A landscape with many peaks, sampled at points; each row gives a point and its height.
From any point a climber steps to the highest of the 2 points nearest to it. It stops when none of these is higher. Distance is the straight distance between rows; heights are no part of it.
J30 (h 2.52): [154 161 157 106 119  99 149 120 112 142 170 102 130  64  96 116  72 144
 170  78 109]
J679 (h 3.42): [140 166 158  84 153 109 161 162 132 172 150 147 116  58  91 113  91 126
 198  67 112]
J247 (h 4.02): [131 121 194 144 119 118  76  98 116 152 145 196 126  92  93 107  98 121
 149  84 136]
J114 (h 3.25): [139 110 159 130 115 153  53 111  71 106  94 213 137 136 136 121 129 137
 117 131 140]
J301 (h 4.59): [137 116 140  72 132 148  77 169 112 105  63 134 123 175 108 150 180 121
 105 145 109]
J880 (h 5.16): [130 125 124 128 147 160  93 167 155 112  94 175 135 165 124 124 150 160
  99 144 129]
J778 (h 5.01): [121 156 138  52 131 121 102 188 113 111 106 131 132 101  83 143 123 157
 182  72 100]
J996 (h 3.08): [100 117 128 156  92  80 106  80  58 112 133 103 140  90 152 141 117 103
 125 126 183]
J645 (h 2.63): [119 146 102 100 123 166 145 144 182 118 132  81 131 129 103 136 174 120
 129 128 106]
J433 (h 6.13): [138 130 173 141 102 140  96 105  98 150 106 163 125 158 102 123 113 134
 113 111 146]
J680 (h 1.42): [148 168 158  89 142 123 132 165  81 164 144 192 110  93  84 133  85 145
 217  62 103]
J75 (h 3.46): [115 115 187 156 112 122 127  95 142 155 163 142 126  81 118  91  89 140
 145 106 146]
J123 (h 3.15): [165 128 152 113  95 177  96 160 116 107  99 147 149 142 108 149 161 156
 139 130 105]
J755 (h 2.53): [104  99 123 178 118  90 121 106  95 116 133 164 142 125 185 153 129 102
 109 150 179]
J956 (h 3.78): [101 136 136  81 109 139  92 186 118  80  43 126 126 137  85 177 192 141
 136 112  94]
J965 (h 1.44): [107 121 110 189 106  79 129  54 106 111 149 111 140  85 161 127  82 129
 114 128 162]
J450 (h 2.38): [145 110  85 133 162 148 133 146 149 178 109 146 121 194 198 121 129  97
 129 156 143]
J101 (h 3.38): [108 152 112 103  98 104 145 155 115  81  97  75 137 130 105 168 153 158
 119 117 111]
J52 (h 1.81): [125 161 138  88 126 113 131 162 112 129 163 154 133  91  90 132  86 164
 174  74 115]
J664 (h 3.65): [134 120 194 124 133 154 113 127 143 174 152 147 109  94 100  83  98 141
 157  99 146]
J308 (h 5.72): [113 116 128 120 116 137 104 141 128 104 147 161 149 141 134 120 126 163
 112 134 142]
J554 (h 1.82): [136 115  52 168 162  88 177 100 120 114 159 108 131 133 192 132  95 103
 100 178 130]
J48 (h 4.32): [118 129 120 116 126 125 146 159 192 109 118  61 118  86  78 179 171 163
 175 118  67]
J364 (h 4.60): [149 146 162 107 144 177 100 158 155 150  88 153 109 154  53 127 160 155
 137 112  95]
J652 (h 2.33): [140 116  89 132 166 147 165 151 170 163 122 115 118 196 180 134 133  82
 124 175 118]
J926 (h 1.37): [141 163 153  79 148 166 113 198 142 127 108 139 109 106  42 158 147 159
 217  86  80]
J720 (h 3.56): [107 138 125  85 102 126 118 167 141  93  73  90 126 129  84 174 170 147
 146 108  91]
J342 (h 0.59): [130 124  93 162 108 131 141  66 120 137 152  96 154 115 177 111 111  89
 120 136 177]
J167 (h 4.84): [149 137 155 117 118 161 118 140 159 161 108 122 132 134 119 107 151 144
 116 110 134]
J187 (h 3.09): [125 140 125 142 113  82 149 140  95  86 141  98 138 106 126 154 139 145
 103 118 146]
J730 (h 1.46): [132 151 173 101 129 132 100 134  88 149 157 203 118  93  89 108  73 151
 206  63 114]
J712 (h 2.62): [150 110 138 134 144 128 159 123 177 165 158  84 118 115 140  92 112 146
 111 157 127]
J708 (h 1.39): [161 173 158  72 151 147 129 192 116 146 128 178 118  93  69 142 122 142
 213  73  84]
J110 (h 2.60): [105 116 146 129  79 107  96 106  62  99 129 138 151 112 141 147 118  90
 128 124 185]
J41 (h 2.87): [106 117  69 139 139 127 152 139 187 102  96  50 112 154 147 173 174 150
 145 158  82]
J764 (h 3.81): [ 94 118 113 105 142 142 118 162 182 135 118  86 104 166 119 141 157 153
 123 149 114]
J65 (h 5.10): [127 129 106 137 124 116 152 125 151 105 167 100 136 127 147 122 122 173
 116 138 122]
J137 (h 3.68): [129 140 106 138 149  83 155 106 135 115 160  70 123  89 132 114 110 118
  82 143 150]
J874 (h 4.58): [125 116 108 122 127 115 154 149 176 116 117  91 134 139  95 171 157 157
 124 146  77]
J464 (h 1.90): [132 155 168 103 115 145  79 158  83 117 142 186 130 101 101 112 130 140
 160  67 144]
J849 (h 2.15): [121 138 140 141 141 124 167 146 169 118 144  80 119 142 113 131 128 127
 107 156 141]
J472 (h 1.75): [127 165 147 105 133 115 157 163 148 117 150  86 113  84  82 139 134 170
 182  79  86]
J606 (h 4.71): [125 119  67 126 127 143 159 155 116 115  86 124 133 209 193 175 149 111
 132 158 106]
J379 (h 3.83): [134 135  81 166 165 133 224  89 155 125 154  69 119 112 148  94  84 106
  87 171 130]
J710 (h 4.44): [111 138 171 141 103  67  94  92  86 103 174 128 120  85 119 131  96 109
 152  99 158]
J521 (h 4.27): [134 105 132 142  88  86 109  69 110 142 128 140 156 103 141 126  94 108
 119 123 144]
J605 (h 1.70): [117 112 131 176 107 109 129  44 129 109 196 125 141  97 138 111  81  78
 131 149 146]
J837 (h 3.54): [152 120 159 129 114 167  63 146  68  96  76 192 132 149 116 123 148 163
 119 129 127]
J23 (h 3.82): [143 142 189 125 132 155  73 114 118 161 140 191 117 117  91  95 100 127
 139  98 138]
J147 (h 3.27): [133 119 153 107  93  92  86 112  78 136 141 165 147  84 118 129 103 140
 147  85 123]
J819 (h 2.00): [135 156 159 126 118 112 120 141 110 123 158 122 123  98 110 125 132 140
 141  84 140]
J235 (h 1.85): [128 163 152  87 116 131 112 165 113 113 143 182 134  90  87 120 113 147
 163  56 114]
J188 (h 4.56): [140 121 138  81 123 157  83 143 120 140  97 169 153 126 106 113 120 144
 113 114 130]
J724 (h 3.14): [122 111 168 167 116 106 149  65 155 153 171 111 131  70 120 102  74 109
 133 118 149]
J836 (h 2.97): [135 130  67 140 151 117 184 128 184 116 115  43 122 142 158 146 146 152
 118 168  84]
J619 (h 4.68): [125 106 137 121 108 152  91 139  58 110  63 184 147 164 186 132 157 134
  98 146 134]
J909 (h 1.80): [110 158 160 127 143  78 153 102 102 145 188 139  98  50  90 104  49 114
 198  65 122]
J891 (h 1.45): [118  90 123 145 118 145 106 109 114 173 129 179 155 139 113 124 123 133
 110 129 156]
J451 (h 2.49): [108 145 112  89 133 178  95 154 201 112  82 112 117 159  88 143 183 134
 134 127  94]
J136 (h 2.24): [126 126 118 210 131  96 164  81 146 126 158 117 131 119 186 124  97  71
 109 151 174]
J563 (h 2.10): [136 140 145 145 145 114 189 132 160 110 178  77 125  92  94 111 119 144
 108 137 130]
J229 (h 1.79): [126 169 139  83 147  98 146 180 144 122 157 117 111  83  89 128 104 177
 193  66  85]
J470 (h 1.48): [123 111  78 148 103 100 136 113  82 106 133 105 161 116 171 135 119 146
 108 137 169]
J831 (h 2.54): [137 105 122 114 138 141 137 125 172 166 143 110 129 138 151 102 137 113
 107 157 137]
J86 (h 2.26): [137 119 112 122 112 143 125 161 118 113 111 104 135 170 143 170 158 130
 130 153 131]
J311 (h 4.47): [107 120 140 145 139  99 131 127 123 155 165 118 125 109 118 120 127 124
 108 129 175]
J486 (h 2.67): [138 151 155  82 162 123 205 145 157 136 173  80 109  54  61 100 101 138
 173  96  76]
J904 (h 4.07): [129 141  97 116 134 107 176 114 142 136 146  51 122 109 109 129 142 148
 110 132  93]
J970 (h 2.16): [147 124  81 144 128 145 173 139 157 147 113 104 156 154 158 156 143 115
 111 149 148]
J354 (h 5.03): [137 123 128 137  98 122 116 116  94 125 103 153 138 163 186 137 140  82
 102 143 164]
J558 (h 2.96): [112 106 153 143  90 135  74 121  59  97 121 199 139 142 150 128 138 138
 116 136 146]
J423 (h 3.51): [103 121  91  96 121  93 128 145 108  97  96  97 129 168 181 147 162 122
  85 150 124]
J269 (h 3.60): [101 125  94 146 147 143 140 149 147 132 111 128 107 207 173 133 155 141
 112 153 131]
J498 (h 4.98): [129 117  83 124 137 181 139 159 137 107  47 150 130 224 169 172 152 132
 135 166 100]
J936 (h 2.56): [151 160 115 120 154  81 177 124 138 100 164  62 123  56  83 108  99 157
 131 115  82]
J931 (h 2.68): [132 118 136 101 149 141 190 127 195 156 140  60 114 112  87 103 143 128
 131 150  85]
J772 (h 0.42): [143 144 138  91 137 129 154 145 175 138 144  77 148  83 104 103 121 141
 125 112 120]
J687 (h 1.33): [116  97 136 142 114 145  67  97  97 168 133 196 152 111 113 111 137 105
 120 121 166]
J210 (h 2.19): [125 145 129 131 116 140 141 149 143 111 148  90 132 152 113 156 143 132
 118 151 134]
J177 (h 2.65): [125 132 163 101 137 124 161 119 134 151 212 124 127  57  82  76  86 126
 161 101 117]
J803 (h 2.14): [142 149 148 155 117 101 156  73 115 103 200  93 119  70 108 108  91 124
 127 119 137]
J988 (h 2.48): [122 146 146 129 155 113 195 100 117 134 214  98 108  39  80  74  82 136
 150 102 105]
J740 (h 1.36): [150 159 156  83 147 156 133 179 159 154 118 109 103 102  63 139 135 147
 209  77  80]
J502 (h 5.53): [138 150 172  86 134 135  99 148  97 173 115 164 115 124  67 109 117 157
 157  69 117]
J925 (h 4.45): [131 119 120 124 129 116 164 142 200 121 115  54 117 109  86 161 144 156
 138 135  65]
J942 (h 5.41): [109  93 158 174 121 122  77  79 138 143 138 194 130 129 144 113 122  70
 120 141 173]
J240 (h 4.65): [125 120 157  91 110 111  94 159  88 126  81 152 136 131 118 137 150 123
  99 124 142]
J171 (h 4.48): [105 120 188 144  98  98  85  80 116 147 155 165 127  93  97 102  87  91
 177  92 145]
J409 (h 1.99): [134 127  83 174 134  99 153  62 105 116 170  83 155  43 124 114  82 122
 117 134 158]
J584 (h 4.10): [129 131 160  85 118 128  77 191  89  89  61 148 124 132 110 157 188 136
 123 114 102]
J603 (h 3.06): [151 138  75 150 142 100 181 108 146 118 129  56 121 142 173 128 123 135
 102 167 107]
J987 (h 5.30): [142 117 104 138 137 177 121 146 105 125  38 178 125 223 180 146 168 127
 118 159 103]
J268 (h 3.55): [117 121  72 101 127 104 139 141 151 116 118  84 137 149 152 144 154 136
 104 152 113]
J848 (h 3.84): [127 123  88 136 140 141 136 152  94 135  44 169 121 214 229 156 127  91
 119 140 123]
J908 (h 1.76): [116 142 174 131 100 130 103 112 116 117 182 161 129 121  97 126  98 119
 141 116 144]
J475 (h 3.86): [106 142 127  82 111  98 110 153 101  83 156 100 136 118 105 141 125 142
 128 112 133]
J436 (h 3.07): [134 118 112 129 149 177  95 167  74 104  29 189 125 194 199 135 147  99
 109 162 155]
J283 (h 6.35): [122 117 184 162  99 107  66  83 100 131 123 178 122 128 128 126 113  91
 125 128 171]
J21 (h 3.02): [131 126 163 124  81 106  81 100  85 120 130 173 135 112 141 107 128 135
 126  96 125]
J823 (h 3.43): [140 129 127  83 112 144 100 176 151 120  66 107 140 134 106 158 153 147
 131 125 103]
J239 (h 3.62): [118 112 104 145 134 139 107 128  63 137  59 200 128 199 245 136 116  75
 118 147 143]
J312 (h 2.06): [130 157 137 136 127 114 160 128 125 119 174  89 129  95 103 121 123 151
 126 104 139]
J566 (h 5.08): [150 128 157 129 131 170  98 112 154 165 114 173 131 133 119  88 127 127
 109 124 140]
J277 (h 5.18): [125 168 158  70 134 146  97 200  90 104  75 171 118 110  78 149 135 170
 184  70 100]
J636 (h 1.97): [134 134 142 163 110 128 144  80 131 110 206 116 129  99 133 103 104 115
 121 154 149]
J184 (h 4.16): [159 117 121 143 182 187  75 134 123 139  80 201 108 197 139  97 147 119
  97 162 153]
J227 (h 5.20): [111 108 181 157 102  87  77  81 106 134 156 138 121  95 110 124 100  90
 149 112 167]
J154 (h 2.32): [140 128 115 120 120 171 123 157 135 101  99 142 139 181 156 142 154 109
 114 158 141]
J323 (h 2.11): [112 128  88 107 111 163 137 144 176 100  74  97 140 191 138 170 153 142
 126 138 108]
J894 (h 4.42): [140 115  80 157 146 123 167 150 116 134 114 149 129 204 224 158 104  85
 120 152 128]
J478 (h 3.76): [142 127 104 138 130 174 182 129 191 133 161 101 134 159 137 124 144 132
 125 169  98]
J261 (h 1.69): [132 131  86 156 149 101 190 134 148 117 149 120 129 159 168 144 147 108
  87 156 120]
J499 (h 3.52): [138 144  59 181 167 128 222  72 139 131 164  92 124 123 191  98  80  76
 100 164 140]
J241 (h 4.03): [126 112 119 141 121 115 130 144  83 118  78 153 116 207 217 151 136 114
 113 156 124]
J844 (h 2.30): [145 109  87 136 157 166 110 143 116 154 108 184 136 200 213 140 119  83
 126 162 134]
J314 (h 4.90): [144 131 143 122 165 174  69 168 128 118  76 188 124 156  92 118 158 142
 103 135 134]
J726 (h 1.95): [141 159 170 118 112 138 100 152  98 119 141 156 120 118 111 126 150 135
 138  99 137]
J910 (h 3.53): [151 150 181 107 124 137 113 135 128 176 142 146 130  78  91 105  88 138
 177  76 134]
J924 (h 0.43): [132 134  73 129 116 129 151  98 133 132 126 114 142 162 201 113 114  92
 103 133 147]
J779 (h 4.46): [134 140 159  95 132 186  89 163 170 126  87 121 103 153  55 145 162 161
 166 125  79]
J139 (h 2.77): [139 139 154  94 136 160 143 171 189 135 130  99 116  96  57 130 162 137
 153 125  82]
J556 (h 1.66): [112 124 131 112 113 139 105 157 136 122  95 150 116 162  93 149 185 179
 125 122  77]
J818 (h 5.38): [117 126  96 129 115 117 130 131 137  99 143 128 157 149 159 132 116 166
 107 137 135]
J541 (h 2.29): [125 119 116 151 141 125 188  88 159 164 179 104 128 122 146  94 112  93
  96 157 145]
J259 (h 0.86): [101  97 103 199 118 117  99  66 114 154 126 157 136 146 213 135 111  61
 145 145 183]
J815 (h 1.00): [ 89  89 124 189 101 109  82  59  97 121 136 146 137 128 186 141 123  65
 158 152 184]
J653 (h 4.25): [133 114 106 151 130  85 147 126 116 133  99 139 120 193 212 149 106  99
 110 152 136]
J120 (h 3.77): [115 128 120 111  96 142 117 147  86 104  65 126 117 204 187 157 169 127
 113 151 119]
J759 (h 4.82): [106  95 145 158 136 105 104 107 135 165 161 163 131 111 126 118 125  97
 112 142 181]
J545 (h 3.70): [100 118  73 102 164 130 149 157 192 125 126  69 121 150 138 135 155 137
 119 155 116]
J74 (h 3.47): [163 157 178  79 140 124 126 164 135 169 129 146 112  76  90 104  93 146
 182  70 107]
J256 (h 2.43): [120 128 119 105 129 192 115 156 169 124 103 139 120 170  91 134 169 133
 126 142 107]
J36 (h 3.28): [127 133  92 126 128  82 133 125 100 116 119  94 124 152 189 145 139  97
  93 154 143]
J684 (h 1.64): [115 156 164 116 120  92 128 120  81 132 201 161 115  75  92 122  68 132
 197  78 125]
J713 (h 0.82): [ 95  91 125 196 131 112 110  67 165 134 163 152 128 118 178 105  85  73
 136 159 182]
J552 (h 2.09): [122 119 133 166 158 137 212  65 149 148 185  78 116  79 130  68 100 102
 100 154 146]
J738 (h 2.98): [134 151 138 101 106 139 132 159 106 112 142 110 132 122  73 163 163 163
 171 101  91]
J467 (h 1.71): [118 138 137 123 125 131 121 152 151 121 123 110 106 143 105 140 185 177
 138  98  90]
J937 (h 2.07): [103 139 161 159 126  99 137  81 107 128 200 130 114  39  90  99  85 118
 173  81 148]
J814 (h 0.49): [144 133  82 130 107 136 149 108 135 123 146  95 155 123 170 116 124 109
 108 136 167]
J397 (h 5.42): [141 152 165  83 142 148  71 174  77 113  68 182 114 131  71 138 125 167
 156  82 113]
J49 (h 4.55): [124 121  55 140 153 120 173 173 117 125  86 133 128 210 214 183 120  95
 149 157 113]
J907 (h 4.13): [145 150  95 143 162 116 198 111 172 108 136  17 114  85 107 105 116 133
 103 147 108]
J293 (h 2.05): [123 108 132 209 146 102 167  66 147 126 179 107 123  70 144 109  95  88
 111 156 163]
J351 (h 4.75): [ 86  91 170 184 119 124  73  61 152 151 144 176 125  96 121 103 104  89
 150 124 175]
J128 (h 4.83): [118 117 186 129 102 119  65 120  57 138 109 175 124 115 101 138 100 148
 155  91 159]
J614 (h 0.97): [ 98  99 137 217 111  98 118  44 155 142 157 115 130  83 163  94  92  88
 146 132 176]
J978 (h 2.75): [123 137 143  87 159 137 182 153 186 141 146  71 119  74  54 120 138 140
 157 125  77]
J655 (h 5.49): [149 127 155 133 115 161  86 107 114 153  92 170 128 162 135 111 136 116
 100 122 158]
J573 (h 4.11): [147 115 108 156 127  87 162  62 122 127 170  92 126 124 159 123  92  97
 105 162 136]
J513 (h 4.33): [111 132 149  93 127 166  96 164 169 112 108  93 101 140  64 159 160 166
 193 115  63]
J604 (h 2.18): [127 124 109 158 144 143 200  95 159 159 159 116 128 160 165 106 117 109
 107 152 124]
J393 (h 2.86): [136 120 156 142 135 102 167  79 158 139 164  87 129  79 132  92  80 117
 102 128 140]
J817 (h 5.24): [146 119 110 117 145 115 108 158 148 153  99 129 122 159 171 132 173 114
  95 152 132]
J834 (h 1.73): [127 161 148 116 134 133 129 175 154 128 130  99 102 118 101 128 156 185
 170  76 105]
J519 (h 2.76): [115 112 149 149  69 114  80  93  62 109 126 178 149 114 167 126 142 125
 119 105 139]
J476 (h 3.57): [143 143  85 181 139  90 175  51 115 125 148  77 122 117 168 110  90 103
  94 152 149]
J389 (h 5.68): [151 121 120 142 145 177  97 166 130 120  50 163 117 198 153 147 190 139
 116 154 115]
J449 (h 3.36): [120 164 159  92 147 136 195 168 136 154 167 128  99  70  71 113  81 145
 203  72 106]
J534 (h 2.31): [127 142 152 162 146 111 166  89 120 119 212 107 128  41  98  90  85 131
 142 117 134]
J949 (h 3.64): [133 115 135 119  89  97 119  92 101 141 156 129 161  82 116 128  89 139
 132  92 136]
J485 (h 2.08): [136 101  87 173 129 111 144  90 132 144 157 166 137 152 213 122  93  65
 135 174 136]
J455 (h 5.11): [125 120 130  93 127 137  81 159 107 131  68 160 128 167 138 126 167 114
  89 139 134]
J583 (h 4.04): [122 138 123 108 111  99 155 122 136 143 124  80 127 129 104 126 148 149
 105 110 100]
J272 (h 2.71): [145 112 140 134  89 115 120 135  77 124 148 138 156 112 108 167 127 147
 131 132 142]
J702 (h 1.47): [136 117 118 100 156 181  70 155 124 102  24 175 129 173  97 139 185 162
 103 137  86]
J141 (h 5.46): [138 122 134 141 107 116 115 113 119 130 131 140 132 152 156 130 128 110
 108 140 145]
J332 (h 3.23): [154 147  69 170 143  89 174  83 124 102 129  52 121 114 168 112 101 123
  85 154 136]
J507 (h 0.73): [117 109  96 165 114 139 117  73 129 158 150 149 147 129 187 106 129  77
 120 134 177]
J176 (h 3.69): [106 114  98 133 153 162 118 171 171 115  95 113 106 201 141 154 183 150
 135 163 116]
J266 (h 6.02): [112 122 159 138 129 130  90 141 134 125 145 179 126 130 135 107 125 150
 109 114 150]
J54 (h 1.83): [119 141 149 141 102 142 130 112 126 114 195 142 126 133 121 110 118 126
 119 132 155]
J798 (h 4.00): [138 141  94 158 159 146 232 103 186 108 146  47 120 107 120 100 107 134
  98 166 110]
J743 (h 2.45): [147 104 116 138 145 151 117 127 146 176 118 141 131 171 172 111 115 101
 109 156 158]
J581 (h 4.17): [103 127 137  88  98 101  86 141  70  93 129 124 141 123 145 120 140 135
 120 124 147]
J432 (h 4.91): [140 107 120 133 106  88 125  87 121 141 146 126 150 122 162 134 114 110
 106 153 145]
J808 (h 5.22): [113 149 151  80 136 116 133 145 120 171 144 130 106 112  66 117 126 151
 165  67  90]
J83 (h 3.30): [162 128 148 114 102 175  89 137  84 117 101 159 126 167 117 134 158 141
 122 138 120]
J915 (h 5.39): [121 119 116 140 143 162  90 148 147 123 107 187 138 164 163 118 133 124
  95 141 166]
J190 (h 5.29): [138 119 131 128 116 161  90 172 140  97  51 130 118 168 132 166 205 159
 132 144  98]
J750 (h 5.31): [122 121 115 112  96 143  93 131 102 113 101 166 150 157 168 121 135 156
 104 128 136]
J362 (h 3.98): [132 118 149 122 126 183  71 132  47  87  33 198 134 161 141 115 156 151
  99 143 137]
J511 (h 2.70): [106 109 136 162 102  90 111 110  98 116 166 170 144 115 148 141 130 126
 114 129 172]
J31 (h 1.67): [116 124  91 155 118  88 138  83 102 108 158  96 155  86 148 127  92 149
 103 114 157]
J827 (h 1.34): [129 104 102  95 148 173  75 151 102 107  20 166 127 199 132 137 151 148
 104 164 104]
J44 (h 3.93): [110 121 120 105 144 109 125 165 157 123 144  77 120 125 112 137 142 174
 136 131 121]
J736 (h 3.66): [118 139 137 164 106  67 119  77  70 118 158  94 126  78 126 141 118 111
 126 114 165]
J781 (h 2.44): [155 152 112 140 155 104 186  85 129 119 176  63 121  48  96  84 100 139
 105 135 104]
J134 (h 2.27): [138 141  88 167 150 109 172  70 120 112 180  74 135  48 118  88  87 130
  94 146 132]
J13 (h 1.74): [121 130  71 176 168  87 210 109 146 124 152 100 124 145 161 138 108  99
  84 172 126]
J509 (h 4.51): [153 121 140 130 179 183  65 141 107 125  59 202 111 181 108 107 156 133
  84 143 140]
J799 (h 5.85): [135 143 166  99 143 149  76 148  86 158  92 166 110 136  72 120 128 160
 128  93 130]
J310 (h 4.06): [115 121 115 147 143  69 140  94 123 142 176 101 122  83 122 119 119 100
 103 133 167]
J50 (h 3.05): [150 142 138 106 104 161 103 168 112 114 104 132 137 130  85 157 158 178
 171  99  94]
J559 (h 4.81): [129 129 136  65 119 134  91 171 110 126  99 149 149 114  97 134 125 152
 136  91 122]
J889 (h 3.45): [120 132  87 135 146  78 165 124 116  98 140  73 130 123 146 141 131 112
  82 152 147]
J997 (h 3.50): [ 94 136 116 129 137 155 130 141 160 138 148 131 109 186 137 109 148 137
 106 136 135]
J358 (h 2.28): [144 120  57 128 166 143 186 157 181 142 109  90 131 193 198 154 124  83
 138 161 103]
J378 (h 4.57): [124 103 136 154 112 132  86 103  88 133  95 187 135 164 186 129 125  78
 111 150 176]
J593 (h 1.96): [148 110  88 163 150 107 167 115 148 148 160 129 132 149 215 125  97  89
 117 169 130]
J160 (h 0.45): [142 143 111 105 113 130 140 133 158 122 149  80 145 103 136 118 132 119
 107 121 150]
J473 (h 3.29): [143 107 119 151 153 167  79 131  60 122  39 214 134 185 211 123 137  83
 110 158 154]
J622 (h 2.82): [149 136 154 106 139 128 148 150 163 156 163 111 121 113  77 123 155 140
 133 127  78]
J898 (h 2.78): [126 128 160 102 134 129 152 129 130 145 198 121 118  98  72 112 106 147
 151 118 113]
J250 (h 2.69): [131 144 107  88 128 138 148 147 152 115 140  80 141 103  75 143 178 135
 136 113 100]
J792 (h 4.77): [120 105 115 129 123 135 125 159 186 112  85 106 127 155 100 184 177 152
 138 147  80]
J821 (h 1.53): [123 139 172 116 114 113  92 128  79 137 165 190 121  74 106 126  75 119
 210  64 144]
J789 (h 3.40): [120 136 144 107 140 174 116 131 162 129 167 147 117 145 119  90 139 149
 114 134 131]
J454 (h 2.72): [148 123 151 138 123 111 172  95 165 166 152  98 128  94 127 102 109 142
 101 123 116]
J156 (h 2.88): [147 132 160 106 123 136 147 154 117 139 182 123 125 108  72 144 142 153
 165 113  96]
J280 (h 4.72): [145 148 162 103 125 165 116 161 152 150 119 137 125 125  80 118 149 161
 141 104 120]
J672 (h 3.85): [ 96 122 114 102  97  93 110 145  74  73 115 127 146 154 153 137 144 129
  93 137 136]
J170 (h 2.20): [157 108  89 153 126 139 126 125 128 145 137 177 144 165 224 128 114  70
 132 157 154]
J267 (h 4.94): [128 122 132 145 119 162  72  93  89 140  77 189 120 176 153 115 127  96
  97 135 171]
J699 (h 1.58): [129 116 125 106 131 161  81 151 107 126  62 167 124 157  88 133 179 174
 117 125  88]
J788 (h 1.65): [129 124 114 135 129 107 160 134 146 133 137 140 131 139 133 142 164 122
  83 137 113]
J12 (h 5.65): [108 112 129 165 133 141  97 119 143 139 129 180 137 150 169 103 110 136
 107 143 176]
J115 (h 5.37): [139 123 174 112 130 136  64 139  53 149  93 198 117 130  76 115 107 161
 147  91 142]
J886 (h 1.84): [114 118 130 190 152 123 196  40 114 138 185  74 110  36 112  59  84 109
 112 135 139]
J207 (h 5.59): [132 113 107 103 150 137 103 160 118 141  60 148 124 181 186 127 152  96
  99 154 144]
J801 (h 2.17): [118 132  77 125 127 155 172 150 183 113  92  89 130 195 147 176 146 112
 130 159 111]
J479 (h 4.28): [137 135 105 128 148 117 187 122 177 115 125  19 122 107  93 137 152 145
 120 143  93]
J839 (h 3.87): [141 121  97 134 137 153 212 120 184 113 157  80 144 124 130 126 113 131
 107 168 112]
J528 (h 3.24): [130 163 130 115 108  78 148 157 107  75 129  87 137  93 113 160 144 164
 126  95 104]
J975 (h 4.05): [126 123 137  91 133  95 126 168 124 131 155  78 112 126  77 147 144 166
 152 137 100]
J99 (h 4.31): [131 136 141 100 113 104 119 150 116 129 108 119 131 131 117 145 160 140
 104 110 122]
J5 (h 2.36): [113 119  97 196 120  88 147  83 113 119 141 143 134 121 192 142 106  69
 108 151 174]
J607 (h 2.37): [143 129 119 122 136 190 129 149 166 141 100 141 128 191 124 142 152 110
 112 160 122]
J802 (h 5.00): [125 110 118 128 130 157  87 161 174  97  62 120 123 154 108 189 201 158
 151 144  69]
J201 (h 2.23): [118 126  51 132 144 136 190 139 165 131 101  86 145 175 169 161 139 105
 121 159 131]
J784 (h 2.55): [108 134 109  93 122 168 116 143 206 117  95  76 123 131  79 154 185 127
 154 127  73]
J329 (h 4.50): [121 121 145  91 116 140 108 138 145 150 138 148 158 107 102 105  95 142
 120 115 135]
J744 (h 4.76): [132 111 151 112 126 137 116 100 162 168 141 149 143 113 118  94  97 125
  97 124 147]
J739 (h 4.19): [109 135 150  76 134 114 109 182 144 119 124  88  99 135  62 157 138 166
 180 111  84]
J14 (h 2.42): [128 101 133 138 151 124 147 100 148 173 180 122 126 116 151  88 125  94
 117 159 158]
J830 (h 2.90): [119 119 139 155 110  97 139 122  88 104 168 139 148  91 109 151 122 133
 119 128 155]
J213 (h 1.19): [100 102 118 193  92  90 102  46 120 124 139 126 136 107 176 133  96  92
 145 141 177]
J97 (h 1.54): [118 113 142 143 124 145 132 122 137 160 137 182 133 162 102 130 133 121
  97 145 146]
J208 (h 1.59): [129 115 148 127 128 127 140 142 154 147 140 149 119 164  91 133 152 130
  98 146 108]
J386 (h 2.61): [153 161 137  88 150  88 175 139 134 126 164  82 121  57  83 112  92 145
 151  89  87]

For each start below, name the point where the climber stops.
J208: J664
J652: J664
J120: J389
J552: J664

Call two points neighbours if one is among the 2 nearest of the other. Go from one point of each pair to the other, from neighbour to neighbour, staying as high as possible. Name the lowest point that can't be avoided.
J479 / J455: J583
J433 / J799: J329
J799 / J581: J423
J141 / J433: J378
